Each row is a point on a tangle of strands that fork and nearly touch. The rows are in no order.
Two points are linked if the straight distance between their rows is under 97. Some points are linked to none.
K_57: [-16 -34   1  23 -15  39 -88  -4  -6  15  21  -7   4 -13 -11  40 -38  10
 -30 -17  29  19  23 -10 -14   6  12   7  23]
K_621: [ -2  34 -54  12   7 -19  47 -12   7 -12  32  21 -30  -3 -19 -18  21 -21
 -32   8   9 -10  -1  18 -54   2  23  14   2]
K_186: [ -6 -27  24  -8 -14  18  -4  18 -13 -18   0  -8  60  36  30   6   4   4
  28 -14 -25   8  22  -9  45   9  -4 -17 -15]
K_984: [  1  33 -48  22  20  24  29 -15  22  33  10   0 -11  -9 -23   2   9   6
 -13 -14  27  11 -12   0 -59 -40 -13  13 -29]
K_366: [ 36 -11  24 -66  21  18 -15 -25  18 -23 -30   1 -29 -19 -14 -20  -7  27
 -13  27  26   6  -8   6 -38 -21  -6   3   5]
K_544: [-26  15  20  -8 -12  -7  24  14   7 -29 -16  11  -4 -18  -9 -20  16 -24
 -10  -1  18   6  31 -25  66   9  -9 -61  23]
K_99: [ 35  19 -22 -52  28  28  52  -7   8 -25 -11  11 -13  -7 -20 -17  -3  24
   0   3  18  21  31  22 -31 -27   1  33 -34]
K_393: [-24   6 -18 -37   0 -18  31 -18  17 -25  17   2 -28 -13 -33 -46 -23 -38
 -43 -10  17 -24  18 -11 -31   7  13  10   8]
K_882: [-20  54 -22  14 -14  -3 -38   7  -2 -15  15  27 -46 -36 -24   4  29  -2
 -31  -6  22   1  -3   1  16  48  23 -24  35]
K_615: [ 21  -4  23  23  12 -39  40  59 -30  10 -25   2  21 -14  34  -8  -2 -42
  54  -5 -41  21  -1 -27  47  -5   9 -12   2]
K_881: [ 14  18 -32 -14  12 -33 -11  31  -3  -9  32   3   1  -5 -24 -31 -36 -20
   8   1 -35 -15  33  32 -14   5  21  44 -33]
K_194: [-14  17  -7  45  -1 -42  -5  26 -27   0  17  19 -13  -6   9  15  40 -33
  11  20 -36 -16 -31  12  41  40  28 -23  28]
K_678: [ 32 -13  60  12   8 -30  47  24 -37  26  -6   6  35  16  35 -10 -10  15
  54  -7 -56 -11 -11 -26  40  -6 -30  18 -23]
K_971: [  0  23  40 -18  -3 -26  -8  23   6 -25 -19   8 -21 -26 -10 -21  -1 -21
   6  12   7   8   9 -18  42  12   5 -37  22]
K_325: [ -1  21 -10  59  -1 -27   3  43   1  42  18   9  23  10   1  13  32 -23
  41 -17 -43   2 -31  10  12  -5  10 -19   0]
K_986: [ 16  64 -45  52  -1   9 -43  26   0  14  19  29 -32 -26 -25  23  25  10
  -4 -17   9  20  -3  16 -17  12  32   9   4]
K_930: [-14 -66   0  14   3   0 -47   8 -19  24   7 -33  33   5  14  25 -34 -44
  34   2 -24  -6 -22 -10  -2  -7  -8   7   1]
K_594: [ -2  37  -8  10   5  53 -48  -5  26  34   7   4  -2  -2 -20   0  -1  39
 -12 -40  41  11 -10 -13 -35 -13 -23  -6  -6]
K_511: [  0 -31  15 -24 -10  64 -15  -3  18   8 -46 -19   0 -11  12  -1 -37  28
 -16 -25  61  47  17 -31   6 -30 -22   3   2]
K_72: [-13  61  16 -18  11 -13  11  10  27   9 -22  10   2   1 -34 -41  -9  25
  20 -46  -4  -4 -13  -9   8   1 -27  -8 -41]
K_805: [ 22  34   9  34  16 -40  45  13  11  42  -9   8  13  14   4  -9  22  20
  48   4 -38  -2 -29  17 -10 -40 -21  15 -47]
K_139: [ 12 -49  56  -8  -6 -27 -24 -21 -22  -1  13  -3  26  32  28   7  14   4
  12  42 -47 -37 -24   4   4  17  -8 -10  18]
K_402: [  0  39 -18   2   1  -5 -64  -4   1  -7  27  21 -48 -36 -37 -13  10   1
 -19   2   7 -10  -4  13 -35  36  28   2  32]
K_747: [  2 -12  60 -15 -16 -37  29 -18 -11 -26  38  22  31  19   4 -27 -13  15
 -10  10 -54 -67  12  -8  16  40 -16 -11   2]
K_278: [ 11 -12 -15  33   9 -23  -2  -7 -25  25  35  -2  10  33  11  26  27 -10
  14  53 -41 -35 -27  28 -26  -5  -8   6 -11]
K_732: [ -5 -27  44 -42  -6  11  20 -23   4  -3 -11  -9  44  44  17 -20  -7  50
   6  -6 -20 -25  14   2   9 -10 -34   0 -25]
K_704: [ -8  44  14  25  10 -47  70   5  17  22  31  31   6  21 -14 -40  15  18
  12 -13 -41 -42 -23   9 -25   4 -20  -6 -21]
K_634: [  0 -32   5 -52  -3  23 -50 -18   8  -3   2 -10  52  16   4   5 -26  40
   3   7 -14 -19  29  16  -8 -26  -8  16 -34]
K_263: [ 28 -18  -5 -54   4 -17 -12   0   0 -15   6  -5   5  -4 -16 -21 -43  -1
   8  16 -27 -19  35  26 -14  -9   4  45 -36]
K_458: [ -4  -6 -18  54   2  12 -25 -12  14  39 -10  -9 -20  -1  -7  38  22  -1
  11  17  23  24 -45 -12 -34 -28  -3 -15  35]
K_863: [ -9   6  -6 -42  -4 -17  45  -8   9 -52   3   3 -24  -5 -17 -37  -2 -25
 -37   7  19 -12  35   4   3  17  16  -9  24]
K_532: [ 24 -30  29 -11  12 -47  73  26 -32   9 -19 -19   1   6  27 -25 -26 -43
  30  11 -36 -12   8  -2  32  -5 -12  44 -30]
K_204: [ 16  35  -2  41  -6  45  12 -15  25  14 -26   1 -30 -26   4  17  49  17
 -33 -10  54  55 -30 -18 -20 -19   3 -26  26]
K_629: [-21  48  -8  13   6   1  -3   8  26  43  -7   6  13  17 -34 -23  -2  18
  26 -47  -1 -10 -25  -6 -14 -18 -23  -3 -35]
K_895: [ -9   2  14  26   0 -39   4  39 -39 -11  26  11  -4 -17  10   3  16 -67
   4  17 -42 -20  -7   0  53  41  26 -22  28]
K_42: [-17  34   5  10  19 -27  36 -18  33  30  -5   2 -35  -3 -35 -37  12 -13
  -2 -11   5 -23 -44  -8 -45 -21 -14 -15   3]
K_744: [  9  21  -9  17   4  85 -27 -10  19  25   7   8 -10 -20  -7   2 -14  38
 -50 -45  57  10  13 -21 -49  -8 -28   0 -17]
K_472: [ 13  33  10   2  -4  50   0 -16  14 -16 -30   7 -35 -25  14  -6  46  24
 -41  -1  55  32 -11 -16   2   5   2 -37  32]
K_455: [ -9 -31 -21  -9 -17  66 -36 -15  -9  -8  -6  -5  46  31  36  31  17  33
 -14   6  18  20  13  12   9   3  -2 -10   2]
K_415: [  7  41 -43 -20  45  17 -25 -18  21  29  25   6  -5 -26 -53   1 -20  14
   3   5   9 -22  -2  11 -88 -20 -12  40 -41]
K_207: [ 26  19 -25 -50  45  29  35 -22  18   0 -20  -1 -18 -30 -33 -10 -24  24
  12  -4  16  16   7  18 -43 -31 -19  48 -61]
K_508: [ 20 -22  19 -52   7 -25 -31   0   6  -4 -32 -18 -10 -19 -21 -16 -46  -4
  20   0 -17 -11   7   4   6  -6  -8  47 -38]
K_525: [ 24  39 -37  12  19 -13  37  -7  14 -13  12  11 -48 -24 -24 -11  22 -17
 -13  11  13  20 -12  21 -48 -12  29  12   6]
K_855: [  9   1 -11 -14  23  -2 -20 -19   8  15   9   5  16  18 -20   4  -1  29
  15  33 -17 -29 -10  21 -42 -11 -17  13 -32]
K_876: [ 17 -37 -16 -51  10  14  44  -5  -1  -8 -30 -20  33  17  14   6 -16  19
  20  19  15   9  45  19   8 -44 -22  40 -36]
K_569: [ 19  -8  10 -42 -17 -19  26   4  -6 -56  -7   6 -18  -5  -6 -15  -2 -16
 -29  24   0  -3  43  22  37  30  30  -9  28]
K_543: [ 14  12 -11 -44   3  24  -7  -7  22 -11 -20  -4 -31 -39 -42 -16 -64   9
 -15 -52  35   9  37  -7 -10  -5   5  45 -34]
K_141: [  1 -54  15  13 -22  48 -63  11  -1   9  -9 -13   6 -20   4  39 -66   4
 -24 -23  46  47  28 -27   4  -9   4   0  28]
K_724: [ 12  42  41  15   1 -19 -15  11   9  -1  -1  18  12  23  -4 -24  25  33
  26  -3 -28  -3 -16   0  16  11 -10 -38  -4]
K_963: [-24  35 -42  30  -5 -20  28  -2   5   9  38  21  -6  31 -11 -17  28 -11
 -18  -5 -12 -26  -5  15 -30   2  12  -5   0]
K_819: [ 31  58 -31  27  12  -6  29  -8  10  -5  -2  27 -42 -28  -5   3  63  14
 -14  15  12  35 -22  31 -31 -12  33   8  13]
K_195: [ -3  40 -31  -9  11  -4 -63 -13  10   2  38  29 -31  -7 -35  -8  16  19
  -8  11  -7 -35 -15  16 -57  44  18  15  17]
K_14: [-17  22 -38  18  -3  34 -26 -29 -10  -9   2  13 -26   0  19  30  45  31
 -36  -3  33   5 -18   6   2  33  16  -4  13]
K_695: [ 25   5   7 -55   4  17 -35  -2  15 -19 -10  -6 -29 -38 -37 -19 -53   5
 -24 -23  35   6  29  -8 -20  -3  14  26  -3]
K_708: [  8 -58   8  -1   1   0 -39  -3  -1  26 -28 -30   6  -8  13  12 -39 -22
  30  23   6  15 -21 -16  -8 -22  -4   4   7]
K_326: [ 23 -18  26 -65  -1 -17 -18   6  17 -29 -37 -13 -29 -32 -23 -26 -51  -5
   4  -6  13   1  23  -2  12  -5  10  25   9]
K_442: [  3 -23 -19 -29 -13  54  -4  -5  -6 -17 -18  -5  40  35  19  19  14  45
  -4  -1  26  21  38  15  19 -16  -7   5 -17]
K_471: [ 43   1 -23 -56   7  42 -26 -11  -4 -37   6  16  12   1   5  11   9  47
 -15  21  12  -2  46  35  -6   8  15  27 -13]
K_200: [-21  11  20  51  -3 -25  46  25   0  41   8   9  34  14  21   3  39 -32
  33 -31 -45 -13 -40  -9  30  -5 -10 -47  17]
K_362: [  5  19  22  -7  16  29 -25 -23  33  17 -12  -4 -55 -39 -35 -26  -8   6
 -32 -15  52  12 -28 -29 -52  -8 -18  -8  25]
K_800: [ 34  14  18 -40   4  39  -6 -27  15 -27 -29  -3 -32  -9   3 -14  22  30
 -22  20  42  23  -7  -2 -10  -3  -4 -15  23]
K_180: [  6  16 -10  45   5 -26  67  10  -2  34   6   4  16  18  12  -1  42  -3
  32   6 -35   8 -20  24 -17 -47  -5   6 -23]
K_536: [ 17   3  -2  24  -5 -23  31  53 -23  -7   2   9  22   9  28   2  13 -19
  37   0 -42  21  21   6  46  -3  12   7 -11]
K_374: [ -2 -30  -2 -48  -4  -3 -55 -24  14   9 -31 -31   1 -31 -23   0 -68  -4
   3 -14   4 -18  12  -4  -8 -21  -2  51 -29]
K_238: [ 14  22  15  -8  -9 -11  -7   7  -5 -23  17  15  17  31   3 -15  14  32
   9   7 -27 -14   6  14  11  18   3 -10 -13]
K_693: [-34 -33   4  58 -12  50 -65  -5  -1  25  20  -5 -15  -1   7  52 -20   3
 -34 -19  45  30  -9 -27 -21  10  -4 -26  41]
K_734: [-21 -13  34   3 -10  -4  36 -23   8  -9 -36  -6  -7  13  25  -8  37   2
  -3  27  22  27 -28 -21  15  -3 -14 -53  48]
K_130: [-25 -18  49 -26 -21 -32   8 -17 -14 -44  32  14  24   7  12 -22   3  -8
 -32  14 -38 -66  25  -8  38  43   4 -34  24]
K_653: [-15   9 -39  20  -9  40 -11 -13   1  -4  31   0 -16  -2 -17   6 -11  -8
 -57 -35  46  -2  28  -7 -40   3  14   6  11]
K_129: [ 19 -42  31  13  -7 -14  -8  -8 -39 -10  10   0  20  25  48  34  23  11
  35  56 -47 -16 -22   9  24  31   3  -8  11]
K_713: [-30 -17  15 -36 -21  40  -3  -7  14 -34 -19  -9  17  -4   3  -5 -14   1
 -42 -19  51  11  24 -20  39   8  -3 -36  39]
K_502: [-17 -19   4  14 -10  46   0   3  14  14 -30 -21   8  -7  10   7 -24   8
 -13 -37  56  54   3 -35   3 -24 -26 -13  13]
K_41: [ 37 -30 -19 -65  -9  14  -4 -22  -4 -48  -1   9  19  15   8   9  -1  33
 -24  30  -6 -22  58  37   4  12  28  34  -3]
K_407: [ 22  21  36 -14   7 -41  20  20   7 -21 -28   3 -36 -22 -12 -35   3 -10
  23  25  -4  22  -7  -7  14  -3   3 -17  12]
K_807: [ 32 -16  53  17   5 -42  79  36 -54  22  -8   4  31   6  38 -11 -14 -29
  38   4 -56  -4   1 -25  44   1  -8  17  -5]
K_521: [-18  50  -3  15  10 -48  16  14  31  27   0   6 -41 -19 -51 -40 -10 -39
   7 -27   0 -13 -30  -5 -21 -10  -6  -6   6]
K_43: [ -3 -37  -8  26   1 -19 -12 -13 -38  -9   3   0   2  19  55  56  39  -6
  23  44 -34  -8 -33  10  35  43  21   1  19]
K_465: [ 21   6  18  25   7  33 -38  -5   7  29   0   0 -63 -52 -31  11 -28   7
 -30 -23  56  28   3 -30 -57 -12   0  10  22]
K_452: [ 21 -35 -20   3   4  38   9  -9  -2  15 -40 -17   5   2  34  34  -3   6
  13  39  45  60   9 -10 -18 -44 -15  12  12]
K_322: [-29 -21  48 -31 -12 -13  50 -18   1   0 -21 -20  23  27  13 -29 -20  15
   2 -17 -14 -26  -4 -13  20  -7 -39  -1 -27]
K_75: [ 18  39  -7  29  10 -47   4  16 -19   0  50  42  -4  16  -3  -3  28  22
   3  33 -64 -34 -16  43  -4  44  12  12 -12]
K_474: [-34 -43  45  -8 -20 -21  29 -16 -30 -41  31  -2  22  10  27   2   6 -44
 -26  11 -31 -57  12  -5  43  37   7 -37  35]
K_858: [ -8 -13  30 -34  -1  42 -23 -43  28   1 -15 -14 -21 -16 -11 -25 -15  18
 -66  -5  57  -5 -16 -25 -45 -10 -20  -7  23]
K_797: [-10   9 -30  64  -7  -1   2  25  -2  30  -2   8  34  10  35  45  51  -5
  41 -23 -18  36 -28   6  19 -11  21 -26   9]
K_113: [-10   6 -32  50 -10  23 -17  11  -8  11  -8   6  12  11  32  51  47  14
  18 -12   6  43 -21   1  24   5  15 -19  16]
K_524: [-29 -23   1   8   0 -17  17  -9  -5  11  21 -25  18  31  -3 -17  -5 -38
  -2  -3 -19 -40 -22  -3 -13  -4  -7  -6  -6]
K_295: [-29   5 -31  17  -6  -1 -21 -16 -19 -27   0   0 -23  -1  29  40  40  12
 -27   6  21   7 -14   6  50  48  25  -9  28]
K_934: [  4 -17  12 -26 -18 -20  13   8 -21 -59   1   9  -5   5  19   4   9 -14
 -11  26 -16 -15  40   7  71  38  30 -20  36]
K_519: [ 33 -11 -35  19  -1   7 -21  24 -19 -10 -16  -1 -18 -19  18  30   9  -1
  21  35  15  53  10  -1   2  -5  24  14  17]
K_606: [  0 -18   8   2  -6 -36   6  40 -22  -6  11 -14  -4  -6   2 -13 -23 -68
  12   2 -29 -11  12  -9  37  12  12  -2  14]
K_107: [  9  42  53  21   3 -39  34  24   4  12  -4  18  21   7  -2 -24  19  20
  34 -10 -38  -7 -21 -10  30  -3 -21 -32 -12]
K_580: [ 20 -24   3 -53   0  55  -9  -8  22  -5 -45 -20   9 -11   2   2 -42  38
 -17 -25  51  20  35   1   2 -33 -24  28 -24]
K_795: [ -7  18   6   8  -6  21   2   1  19  -2 -25  -8   1   2  -2 -18   9  10
   1 -25  29  33  -5 -21   8 -19 -21 -25   5]
K_338: [ -6   1  30 -19  -6 -43  18  -7  -3   2  39  22  32  36  -6 -35 -14  26
   7   2 -58 -69   1   2 -19  23 -20  14 -31]
K_875: [-21  20 -35  -4  -4   8  11  -4  24   3  21  -4 -16  -5 -31 -36 -24 -13
 -30 -42  31  -2  12 -11 -27  -3   3   6 -10]
K_364: [  2   9 -18  -3 -13  -4  27  -2 -22 -31  17   6  16  31  20   7  25  14
  -4  19 -25  -4  23  28  24  21  16   7 -15]
K_211: [ 27  37 -26  31  20 -23  -4   0 -12  -3  15  33 -13  10   4  18  48  34
  17  48 -37  -6 -18  43 -12  18  18  19 -20]
K_245: [ -8  24 -19  11  14  12  13 -11  26  38 -16 -18   2   8 -24  -3  -3  16
  13 -22  19  12 -18   1 -33 -36 -25  17 -43]
K_885: [ -1 -32  64 -28  -5 -23 -53 -17   0   0  -2 -13  20  15   3  -9 -10  11
  10  21 -33 -37 -30  -6  11  15 -12 -18  15]
K_617: [ -2  34 -16  -1   6 -46  -1  46   3   0  22   4 -14 -18 -35 -38 -37 -36
  10 -18 -27  -7  13  10   5  11  11  27 -26]
K_528: [-46 -14   5  52  -5  34 -35   1  11  15   2 -10  10   4  12  27  -3 -21
  -9 -25  27  30 -30 -27  15  10  -1 -45  52]
K_479: [ 16 -51 -18  -4   2  17   1  11  -7  12 -39 -29  15   1  29  22 -22  -6
  47  27  17  45   8 -15   1 -37  -6  19  -9]
K_554: [ 47   6  22 -21  23 -13  23  -3  -1 -23 -32  11 -23   0   3 -13  12  26
  31  38  -9  31  -1  12  -2 -18  -3   2  -6]
K_300: [ 22 -12   1  -3  17 -20  21 -19 -14  12  23   4  23  30   6   9   6   9
  18  58 -42 -34  -4  33 -33 -17 -11  21 -36]
K_368: [-21 -14   6 -49   4   6  -3 -43  31   2 -17 -11  -3  13 -13 -37 -26  19
 -20 -14  10 -39 -10  -8 -37 -16 -22  13 -20]
K_827: [ -9 -38  28   1  -7 -13  51 -15 -14 -12 -29 -12  -3  28  41   5  39   0
  15  45   2  25 -17  -7   6 -10  -5 -19  42]
K_625: [ 10 -37 -21 -45   2  45 -25 -44  14  -6   1 -16  -2  -7  -6  13 -26  13
 -49   8  37 -16  26   5 -54 -23  -6  27   1]
K_914: [ -9  43 -15   3  25 -26  66   1  19   8  32  31   4  23 -20 -45   0  17
   5  -9 -34 -30  -6  18 -50   1  -7  19 -44]
K_860: [  4  32 -24 -18  23  18 -48 -26  13  23  28  18  -3   2 -33 -13   1  28
   3   3   2 -27 -18  11 -65  -2  -6   7 -17]
K_120: [ -5 -43  46 -41 -12 -18  12  22 -16  -6  -9 -17  48  14  12 -14 -40 -18
  17 -35 -39 -44  21 -16  57   9  -7  19 -30]
K_189: [ 28 -15  43  17 -10 -35  77   3 -22  -9 -15   2   0  15  42   0  33   8
  33  36 -31  18  -5  -8  21  -1  -8 -10  21]
K_440: [ 29  27 -22  33  -7 -23   5  31  -4  -4 -26  12 -33 -32  16  16  32 -13
  19  20   5  61  -4  -7  14   0  41  -9  23]
K_889: [-26 -32   9 -33 -19  31 -25 -24   9 -38   0  -7  17   8   8  -4 -10   9
 -45  -9  20 -11  21   2  19  15  16 -23  39]
K_531: [ -1 -43  17 -13   1 -24  -3  26 -27  17  -9 -22  37  10   6 -12 -48 -46
  24 -29 -46 -39   5  -8  34   1  -6  35 -42]
K_150: [-26 -25  40 -25  -8   5 -73  -1  10   9  -3 -17  27   7  -5  -8 -30   0
   9 -16 -11 -19 -16 -15  11   3 -12 -17   4]
K_768: [-41  16  -6 -19 -13  13 -24  -5  21   4  15  -3   8   0 -32 -33 -34 -16
 -25 -52  21 -22  12 -20  -4  11 -12 -13  -2]
K_989: [ -4   9 -45  41  -1  -2 -23  19  -1  26  24  -9   4   6 -15  20  -2 -21
  21  -4   3  11  -7   9 -26 -23   2  14 -16]
K_907: [ 21   1 -38  23  -1  42  29 -18 -10 -12 -16  -5 -50 -24  19  33  30  -2
 -46  15  70  40  15  -9 -14  -7  20  13  30]
K_313: [ -5  12  13  27  -7  10 -37   7   8  17  -9  -6 -46 -36 -35   4 -33 -11
 -20 -30  52  43   7 -37  -2 -12   0 -15  31]
K_783: [ 44   0 -13 -42  -6  68 -26  -6   2 -30 -16   9  12  -1  18  14  20  54
 -21   2  37  27  44  18   5   1  -1  12  -9]
K_656: [ 36   1  12 -13  15 -30  74   9  -8  -3   3   9  13  12   8 -21 -19  21
  26  24 -42  -5  16  28  -3 -18 -23  40 -56]
K_381: [ -7  18  -3  47  -7 -28 -32  14  -5   7   6   4 -28 -17  -3  20  29 -27
   9  13 -12   0 -38  -1  15  29  16 -36  50]
K_899: [ -9   2 -41   3 -22  16 -54  11 -24 -25  35  -2  -1  -2  -6  20   2 -10
 -20  -9  -1   1  25  20  14  33  34  14   9]
K_924: [ 31 -45  -5 -33  -7  -8  56   8 -22 -20 -13 -11  19  25  29   7  -8  -6
  19  39 -13   4  42  27  20 -18   1  35  -4]
K_347: [ 17  27  15   1  32 -27  57  -2   4  24 -19   8   3   2 -10 -20  -9  32
  43   9 -31  -5 -15  20 -12 -22 -31  35 -69]
K_650: [ -3 -30  27  -9 -17  -6  14  20 -29 -13  29  -3  60  35  21  -9 -15  -9
  22 -24 -56 -26  26  -2  52  19  -6 -15 -22]
K_163: [-13 -34  -5 -10 -14  -2  -9  -8 -24 -49   0  -6  -9   7  28  30  22 -12
 -12  22   7   1  10   3  49  41  30 -20  38]
K_951: [  6  -6 -27  37   5  31   8 -14  10  46 -22 -12   8  -2  16  41  22   8
   9  20  35  49 -16  -8 -34 -50 -21   2   2]
K_926: [-23  36  25  -1  -7 -10  33   9  26  11 -28  -5  -1  -6 -13 -34   0  -6
  13 -34  14  22  -8 -22  34 -18 -30 -33 -10]
K_123: [ 14  11 -29  50  -3  26  -8  -3 -11   8   0   7 -59 -40  -1  46  18  -2
 -37   6  53  50   9 -20 -18  11  26  12  38]
K_256: [-51 -18  26 -18 -19  22  20   6   8 -32 -19 -10  32   3  21  -8   1 -25
 -14 -16  25  13  22 -21  60   1 -26 -58  28]
K_164: [ 10  52 -27  45  -8  -3  15  -3  15  15 -12  30 -27 -16   9  30  74  22
  -7  -4   8  35 -37  20  -3   0  32 -13   6]
K_995: [ -5  -2 -50  -7 -15   4 -10  12 -34 -41  35   7   7  12   7  17   8 -15
 -20   3 -14 -14  31  34  30  38  34  18 -15]
K_529: [-51  22 -14   6 -19  23 -37  -2   4  -7  25   6   7  -9 -31 -11  -3 -19
 -43 -41  27 -10  26 -16  12  26   4 -44  25]
K_956: [-26 -29  20 -18 -18 -18 -18  29  -7 -15   9 -21  22 -25  -9 -12 -43 -70
   1 -30  -6 -27  29 -19  53  11   8 -13   9]
K_507: [-37  18   3   9 -18  18 -74   0  -2 -11  20  10 -13 -22 -19  13   7  -4
 -34 -11  26  -5   2 -16  29  51  12 -47  48]
K_482: [-15 -10  -1  50  -4 -15 -24  -2  10  32   1  -8 -38  -7  -1  28  21 -36
  11  18   9   4 -57 -12 -11  -4   9 -27  53]
K_703: [ -2   5 -27  33  -6  68  -9 -19   1   8  23  -1 -15  -7  -3  25   7  12
 -58 -28  62  23  24 -19 -35   0  -6   1   3]
K_358: [-38 -51   1  -6 -16  25 -40 -27   0 -10  14 -20  20  16  14  17  -7 -15
 -32   7   8  -9 -10  -3   2  10   6 -18  33]
K_205: [-22 -23  14 -21   2 -19  12 -23   8  16 -18 -21  16  22 -11 -25 -28 -12
   2  -9  -9 -41  -9  -5 -15 -15 -29  18 -32]
K_588: [ 17  32   5  22   7 -26  15  14  22   5 -31  -2 -40 -36  -9 -13  12 -28
  17   1  14  50 -20 -15  -5 -26  11 -13  16]
K_450: [-25 -30 -15  11 -20  18 -67   5 -13  -7  31 -14  15   2   1  26 -20 -15
 -14 -11   4  -1  11   0   6  16  18  -6  20]
K_343: [-26  44 -17  13   4 -48  -1  37  16  25  23   7 -21 -20 -42 -40 -26 -46
   1 -32 -11 -27  -5  -6  -3  15   1  -1 -10]
K_867: [-12 -34  -4   8  -9  19   2  17 -18 -14 -11 -14  36  22  40  20   0 -14
  34 -17   0  33  19 -13  36  -1  -1 -22  -2]
K_570: [-44 -30  31  19  -8 -15  26  -8 -21 -18  15  -7  16  19  31  11  27 -51
  -6   7 -24 -34 -16 -11  45  31  -5 -50  40]
K_985: [  3   2 -24  50   2 -21 -29  27  -5  43  22   0   7  18  -7  21  14 -21
  37  14 -30  -9 -30  16 -17 -10   3  -2  -4]
K_925: [  8 -15 -25 -44  19  15 -47 -31  15  19  -9 -27  10 -32 -34  23 -63  11
  -3  12  14 -17  18   8 -43 -28 -10  56 -43]
K_953: [ 34  20  29  14   1 -30  61   8 -14 -27 -11  24  -9  15  25  -8  38  24
  25  30 -26  30   0  15  17  -1   8  -4  -1]
K_488: [ -7  55 -43  38   0   2   0 -18  -7   4  -9  25 -33 -12  31  45  80  43
 -23   0  24  16 -43  12  13  17  32  -6  -1]
K_214: [-11 -38  18 -44 -16 -16 -39  13   8 -21 -16 -29  -8 -38 -23 -12 -58 -33
 -12 -24  13  -4  29 -23  36  -3   9  -4  21]
K_363: [ -7  17  29  13  13 -36  19  -2   1  31  35  15  20  35 -11 -31   0  15
  12  -2 -55 -70 -36  -1 -21  20 -25  -9 -18]
K_166: [-13 -30   7 -23 -16  17 -83 -19   9  10  19 -12  46  16  -6   3 -24  19
  -4  -7 -20 -42  -2   8 -18  -7   0   7 -16]
K_738: [  2  28  49  47  -4 -43  79  24  -8  27   6  17  32  12  16 -15  30  10
  33 -14 -49 -10 -20 -11  29 -11 -19 -23  -1]
K_760: [ 17  35 -48  14  39  42  -8 -19  16  41  27   5 -19 -29 -44  22 -14  13
 -16   1  33 -10   1   4 -91 -35 -17  28 -28]
K_500: [  7   1 -20 -43  25  19  32 -24  23   3 -44 -14 -28 -36 -37 -11 -50   5
  -3 -20  29   4  12   3 -26 -17 -12  66 -60]
K_792: [ 34 -24   3 -10  12 -36  56  30 -26   1 -17 -10   8   8  16  -8 -22 -16
  37  37 -33   6  23  11   7 -22  -7  44 -32]
K_477: [-27 -43  18  13  -2  17 -10  15  -1  10 -32 -20  29  11  44  14 -10 -23
  43 -16   1  33 -17 -32  25  -3 -10 -39  27]
K_837: [-33  -9  25  32  -4 -12  27   1 -10   7   8  -1  25  24  24  12  40 -27
  21  -2 -22 -11 -30 -15  25   7 -10 -52  27]
K_6: [ 17  32 -31 -30  17   4  65   9   1 -33  24  25   7  12 -14 -30  -2  17
  -5   6  -8   4  39  36 -16   1   7  28 -38]
K_835: [ 29 -40   0 -66  -3  -6  18 -11   1 -34  10   2  23  15   4  -8 -29  28
  -2  22 -28 -40  54  40  -9 -13   4  40 -31]
K_949: [ -6 -16  16 -48   7  19  -7 -41  35   7 -37 -22 -20  -4  -5 -26 -28  23
 -22   5  37  -4 -24 -14 -36 -24 -27  11  -8]
K_135: [-31   1 -19   7  -8 -13  16 -13   5   4  41   5  15  37  -9 -21   3 -18
 -18   0 -17 -42  -6   8 -32   9  -2  -2  -3]
K_356: [-19 -53  15  14   1 -21 -20  -1 -21  20  18 -29  20  21   6   7 -11 -50
  18   3 -33 -33 -33  -3 -10  -2  -9  -1   3]
K_558: [ 19  47 -41  53   1  -2 -21  33   7  25  14  13  -3 -20 -27  15  14  -1
  18 -21   2  37  -8  14 -19 -23  15  11 -18]
K_36: [-22  -9 -41  22   7 -22 -24 -15 -36 -14   6   4 -24  12  43  63  46  23
  -2  26  -7   0 -41   6  49  42  32  11   2]
K_742: [ -9  25 -10  44   2 -43  -3  11 -26  -2  34  20 -15   9  13  18  44   1
   1  21 -57 -38 -34  26  34  53  27  -2   4]
K_451: [ 21 -14  12 -56   4  18  17  -4  15 -15 -39 -12  17  10  -1 -13 -29  39
  12 -16  17  15  33  19  16 -28 -21  31 -38]
K_97: [-39 -17  14  39  -6   8 -15  19   9  17 -23 -19   6  -8  13  19  -6 -38
  17 -18  27  38 -24 -42  23  -7 -10 -49  49]
K_412: [ 16 -16 -43  46  -8  19 -29   4 -17  -1  -3  -4 -28 -22  17  62  10 -10
  -1  19  30  54   9  -9  -1   3  33  14  29]

Follow the links from the first point to the second, and from the first to the third. Name the last point that the two ways share.
K_97, K_985, K_889 => K_450
K_150, K_860, K_703 => K_875
K_381, K_521, K_500 => K_326
K_36, K_300, K_245 => K_860
K_186, K_189, K_570 => K_450
K_747, K_713, K_855 => K_200
K_594, K_135, K_984 => K_875
K_678, K_629, K_180 => K_792

A fork is a point with three links. Follow the links from the first point to the second and name the forks in between, in order.
K_129, K_863 => K_295
K_703, K_511 => K_875 > K_860
K_326, K_135 => K_194 > K_524
K_472, K_322 => K_949 > K_205
K_322, K_653 => K_205 > K_524 > K_295 > K_875
K_130, K_57 => K_200 > K_450

A fork is a point with three links, a tip a point with one. Leave the first point through the second and follow the links. Name the first fork or tip that comes.
K_837, K_570 => K_914
K_407, K_971 => K_450
K_531, K_120 => K_57
K_951, K_452 => K_524
K_358, K_889 => K_407
K_415, K_760 => K_792
K_899, K_995 => K_200
